A landscape with many valleys, sampled at points; each row gives a point and its height.
A ball rolls from a point to whichever of its 2 nearest points has the largest drop for the distance, and stops where none of them is lower. Distance is the straight distance between rows; heights are no part of it.
leb h=3.89: [133 116 110 114 130 150 124 125  91 112 118 125 154 114 136 146 153 106
 155 135  97]
Dozu h=5.60: [130 127 136 146 133 152 101 151 106 205 120  90 136 149 125  86  74 163
 155  91 116]
reg h=5.98: [129 144 133 115 116 130 119 171  93 173 136 112 126 138 104  89  76 189
 136 125 124]
tipo h=4.87: [117  98 134 150 155 138 185 140 116  95 123 130 131 125 166 165 184 124
  99 136 122]
Sur h=3.44: [ 94 159 116 143 142 114 144 148 170 178 101  76 121 152 144  63 114 182
 134  99 141]
Vub h=2.80: [170 124 140 129 152 127 108  62  91 107 151 163  97 111 120  69 136 161
  94 149 135]
Nim h=5.72: [ 85 178 123 143 137 109 121 145 124 125 128 106 143 124 176  32 132 192
 180  98 125]
ril h=9.11: [137 134  97 100 140 126  88  93 157 119  66 124 156 135  76 217 132  37
 144 118 101]
sipe h=4.75: [ 63 154 134 147 140 150 146 178 167 186 122  87 133 123 158 102 144 141
 173 120 196]
Vap h=6.60: [144  77 168 167  88 109 163 216  77 165 147  83 124 139 133 155  86 151
 132 126 140]
Leli h=1.86: [114 120 146 134 106 150  80 145  84 160 149 146  70 129 141 176 122 126
 123 133 114]
lifub h=6.90: [149 165 117  84 105 148  99 146 129 122 143 173 141 114  76 116  99 149
 111 136 152]
duge h=6.04: [135 127 140  93 137 141 143 121  83  88 154 182  99 112 113 129 145 177
 105 174 112]
ver h=3.72: [193  89 154 136 124 178 122 124  94  74 152 189 165 116 109 173 128  96
 139 144 127]
pel h=5.26: [184 104 124 108  80 167 134 165 111 124 115 134 176 135  84 194  83 113
 137 106 134]
vifu h=5.25: [114 154 125 141 112 103 158 174  98 107 131  85 155 112 175  53 139 194
 161 112 127]
Kivo h=4.74: [173 136 146 139 150 103  50  50 106  80 110 152 110 108  83 167 168  50
 132 155 118]
Nas h=1.66: [111 143 121 120  78 103 104 129 162 152 117 100 102 149 162 124 118 122
 127 105  99]
Sela h=6.91: [105 136 124 135  88 143 122 178 118 138 138 108 146 111 165 151 146 104
 163 108 159]
zelu h=4.68: [149 105  97 100  86 160 140 154 103 120  97 107 187 118 116 215 111  86
 163 100 110]
susol h=1.35: [182  59 157 170 138 156 189 138 124 102 145 150 152 148 123 166 116 120
  93 128 127]
Zalab h=4.99: [117 143 126 161 152 139  70 103 150 167 124 107 146 133 158  74 119  98
 182  94 139]
sis h=2.66: [114 131 133 156 157 104 121  84 132 111 133 119  77 122 177 103 192 129
  88 125 128]
zem h=6.39: [173  98 145 106 141 153 133  93  96  84 121 188 117 131  89 148 127 142
 112 177  87]
zabuv h=5.88: [144 150 113 118 105 138 157 148 190 109  93 127 136 137 106 180 158 101
  81 106 190]
kup h=2.37: [129 107 132 133  81 142 104 143 107 170 118 106  93 144 144 192 111 101
 126 106  94]
sobaz h=0.35: [172  71 168 163 105 148 180 179  94 103 175 150 155 133 136 152 109 123
 122 137 141]
mer h=5.20: [ 47 156 126 136 161 141 145 182 126 171 152 116 118 117 153 108 136 159
 163 134 161]
Zutu h=6.23: [129 121 124 108 179 123 123  83 132 109 115 175 110 140  82 157 132 119
 108 172  83]
Guvur h=7.32: [130  85 109 138  80 124 191 161 134 154 100  41 184 137 153 172  91 109
 159  80 127]
fipe h=4.42: [ 82 125 130 155 144 164 131 150 168 192 108  83 152 132 150 140 139 100
 171 109 173]
golo h=2.78: [108 151 135 105 126  88  83  79 146 100 173 169  90 125 142  52 120 173
 123 145 111]
Zaru h=4.61: [105 160 118 147 197 127  72  72 133 140 144 140 147 112 142  53 124 111
 190 123 136]
Balo h=2.05: [ 68 165 114 107  95  89 133 162 171 144 118 102 108 142 168 106 120 145
 150 115 101]
Muzat h=2.57: [ 64 157 110 113 146 107 135 122 194 144 109 106 137 149 142  94 132 118
 154 129 113]
nebif h=2.91: [143 127 141 146 202 146 143  93 161 128 155 194 120 130  96 119 118 121
  89 149 174]
zubob h=2.19: [145  75 159 184 161 165 189 153 159 121 153 161 149 146 140 167 138  92
 110 128 163]
kore h=4.14: [ 90 132 135 149 170 150 121 112 200 172 115 113 147 137 137 117 142  77
 167 124 175]
Gapi h=5.18: [135 155 127 141 200 114  67  57 100  97 119 151 106 101  94 150 185  75
 119 148 140]
Ger h=2.45: [113 125 157 153 151 133 151 166  87 159 189 150  91 111 130 108 100 198
 100 138 179]
tes h=6.47: [115 154 113  92 138 139 136 156 111 142 147 160 147 120  94  88  92 173
 128 147 133]
Voku h=7.00: [132  86 138 157  96 123 197 200 114 157 124  74 159 142 141 177 101 129
 141 108 134]
famif h=4.43: [178 113 126 119 134 128  68  66  98  88 107 140 154 108  98 164 145  54
 155 143 101]
pava h=3.01: [ 70 156 114 122 149 128 145 142 204 187 104  89 131 159 130  89  94 149
 155 117 125]
nuso h=6.22: [131  89 154 152 110 143 135 190  95 185 150 125 114 155 113 158  69 144
 126 129 118]
loniz h=4.59: [166 141 144 136  86 146 127 170 113 100 158 153 147 100 121 126 141 136
  96 117 205]
rituz h=7.65: [153  96 113 125  45 113 136 117 114 101 108  84 153 110 175 166 129  78
 162  94  91]
dul h=2.89: [ 97  97 141 157 174 160 192 147 194 119 130 150 154 144 135 170 160  83
 127 143 165]
gelo h=5.70: [190 102 143 129  84 153 108 149 120 145 139 147 141 149  88 163  72 117
 115 118 119]
sumek h=8.47: [167 124 119 104  66 133 110 137  64 140  95  81 134 118 125 103  93 174
 165 113  79]
ribes h=8.98: [156 120  99  95 131 138 125 103 140 116  84 129 166 134  84 187 121  88
 126 121  95]
Nikap h=8.62: [177 124 109 102  71 135 131 123 110 138  90  84 147 128 110 134 104 137
 118 100 104]
Subud h=2.50: [105 142 130 117 127 153 109 147 143 114 171 187 137 121 124 158 122  93
 142 145 137]
Muf h=5.40: [125 155 108 104 105 128 100 118 134 141  87 119  77 128 118 171 162 127
  76 112 125]
Bused h=3.70: [106 135 151 152 191 148 126 108 198 139 161 202 105 143 113 160 123  82
 111 145 184]
sise h=7.54: [147  72 108 126  80 125 174 119 101 112  98  52 179 124 166 181 108  98
 173  79  79]
nuv h=4.27: [140 111 100  95 110 171 118 147  72 118 106 125 169 109 125 194 128  99
 180 130  82]
nop h=1.81: [153 102 165 163  98 119 175 229  97 100 182 148 143 118 130 153 111 140
 125 147 191]
nevo h=8.04: [137 112 128 109  67  97 174 203  84 123 131  92 158 125 124 125  81 168
 157 138 111]
purol h=3.20: [118 117 133 164 142 126 151 128 116 142 122  93 108 130 169 102 169 153
  95 107 133]
katoz h=4.11: [196  88 144 130 140 163 100  81  70  76 126 156 154 109 114 162 155  77
 153 147 110]
muba h=1.42: [174  95 130 157 174 135 135  77 130 112 115 120 175 130 122  88 145 101
 114 113 130]
vuge h=5.53: [131 117 125 118 142 141 181 149  92  89 141 148 134 122 127 131 155 164
 104 161 118]
Nog h=6.65: [108 154  95 100  62 125 133 174 123 116 101 101 136  96 150 187 160  98
 135 102 140]
lene h=5.96: [159  96 155 141 106 156 104 144  96 172 167 151 114 147 109 129  67 136
 126 129 115]
fisos h=7.74: [129 121 112 116  77 106 168 176 151 148 118  80 167 146 121 114  67 142
 148 112 113]
Vuzud h=2.41: [114 115 144 120 118 114 168 157 127 133 152 140  85 148 121 131 114 186
  70 147 122]
rofif h=1.60: [139 135 127 137 138 111 155 112 151 119 132 116 164 137 142  36 116 163
 132 122 120]
tiz h=3.64: [ 79 137 105 124 175 140 183 143 173 114 107 131 156 127 140 143 176 105
 128 145 149]
Dis h=8.29: [151 133 133 102  73 106 146 180  54 122 121  93 133 114 127  87 106 204
 163 143 101]
Pumi h=2.99: [ 80 161 112 134 183  86 109  82 177 127  90  95 123 136 149  84 157 109
 157 120  91]
Vutid h=4.10: [129 167 105 117 198  84  83  43 139 115  95 126 127 123  78  84 154 114
 119 145 114]
Nelo h=3.27: [110 149 100 109 142  79 107  82 139 105  82  91 127 129 151  88 143 127
 160 121  60]
Nis h=3.98: [104 176 113 109 166 131  80  99 104 131 152 149 143 104 142  49 123 166
 179 124 125]
vipo h=1.18: [108 138 139 145 110 137  89 131 138 166 139 124  83 142 145 123 125 129
 112 107 137]
pive h=3.41: [138 143 147 136 122 140 169 203 113 103 161 161 145 106 114 138 126 157
 106 142 205]
Mirug h=8.81: [186 113  92  86  90 140 141  99 123 116  64  88 165 133  85 186 116 112
 109  96 103]
Bab h=6.34: [127 147  96 109  98 129 147 133 162 104  80 102 136 114 131 190 176  84
 101 107 150]
Duk h=3.48: [150 141 126 124 188  91  93  30 111  88 128 151 105 100 103  68 157 135
 111 163 113]
poko h=2.32: [118 138 139 122 117 106  63  92 140 126 159 148  99 136 145  82 111 115
 144 136  96]
zav h=7.47: [115 122 121 120  89 125 159 168 188 145 136 117 164 148 117 143  92 102
 131 115 148]
dig h=3.91: [134 109 151 166 125 125 169 176  70 146 131  74 124 123 160 102 140 180
 114 116 136]
leg h=5.97: [109 131 119 111 173 122 120 105 179 137 111 165 111 158  85 178 118  84
 104 150 100]
sigas h=0.29: [146 131 123  88  48 100 137 133 138  90 119 138 107 131 126 141 124 138
  97 148  97]
Butur h=7.20: [102 122 142 148  86 135 155 200 168 155 145 105 148 133 139 144 114 104
 148 117 191]
Dibuv h=6.06: [ 80 168 128 153 162 113 109 110 147 144 144 118 101 126 175  50 145 177
 146 107 136]
kube h=3.36: [111 169 115  81 122 116  81 105 105 111 158 159 114 106 129  47 109 190
 155 140 118]
beg h=4.67: [106 168 100 100 175 108 105  81 156 135  94 129  98 135  97 113 152 144
  86 137 119]
Vuro h=5.28: [171 125 132 131  86 132 141 138 162 101 133 142 147 128 117 139 138 102
  96 114 176]
Fimav h=4.62: [108 129 145 154 145 110 160 189  71 146 154  97 135 117 153  70 109 202
 155 134 134]
teb h=0.52: [125 113 158 142 155 135 141 108  68 127 201 181  72 100 142  92 131 210
 110 151 157]
vit h=5.65: [113 163 122 142 197 115  73  62 132 124 127 141  85 105 124 109 180 103
 101 129 168]
Saza h=5.75: [115 138 109 111 144  86  95  80 184 145  89 118 109 156  92 158 116  74
 113 136  83]
damat h=5.29: [114 147 129 150 125 156  87 158 120 190 146 107 151 126 142  79  88 128
 183  96 158]
kapiz h=0.58: [156 127 120 126 144 109 125  78 147 100 118 128 154 130 120  76 129 123
 115 128 113]
birar h=3.69: [108 135 135 143 176 168 126 126 200 153 138 160 144 134 102 143 131  74
 143 141 196]
duvuv h=2.15: [122 130 134 114 132  98 115  71 118  81 130 145  65 123 153 119 186 147
  76 151 110]
Fogi h=2.17: [162 102 141 167 204 127 149  69 153 117 125 151 133 141  92 115 134 103
  83 146 133]
led h=6.02: [ 86 163 132 156 186 117  80  73 148 162 144 126  72 122 158  79 157 143
 110 107 166]
mizo h=1.89: [102 140 131  99  99 121  76 131 148 131 171 177 101 133 129 132 107 109
 137 148 116]
Bula h=3.53: [125 127 110 111 117 115 113  98  97 108 102 103 128 120 151 118 149 133
 154 130  60]
Sos h=3.14: [134 121 137 122 128 163 143 166 119  90 160 190 173 116 123 175 121  95
 150 150 136]
dafe h=2.69: [140  99 127 113  48 121 125 155 112 161 119  95 111 144 135 167  74 121
 147 112  69]
pumov h=5.06: [ 96 164 110 121 159 120 111 104 156 156 100 120  71 134 125 135 173 137
  73 118 152]
busi h=1.62: [139 135 128  94 103  86  96  61 125  71 120 143  87 127 130 109 166 131
 121 167  90]
timap h=1.06: [126 142 121  92  79  80 133 100 146  65 132 143 118 122 143 102 146 139
 111 156  93]
nibo h=3.56: [133 106 158 150 160 151 169 154  85 143 159 162  86 132 112 146 114 193
  77 155 134]
zeti h=1.87: [129 120 149 153 151 121 132  91 107 122 181 166  76 113 150  88 147 172
  76 131 166]
dev h=5.59: [139 138 108 109 111 120  93  94 147 158  75 102  87 144 100 173 128  99
  95 112  95]
divom h=1.26: [137 114 139 110  83 110 159 146 150 107 137 147  85 154 124 171 121 146
  69 151 111]
ralus h=4.29: [114 118 113 140 185 127 152 103 140  89 110 135 151 121 136 147 190  86
 115 142 126]

For each start below, name the point where the ball stops.
tes => mizo
vuge => sobaz
vifu => sigas
Zutu => teb
ril => teb
fisos => sobaz
Kivo => mizo
sise => Muzat
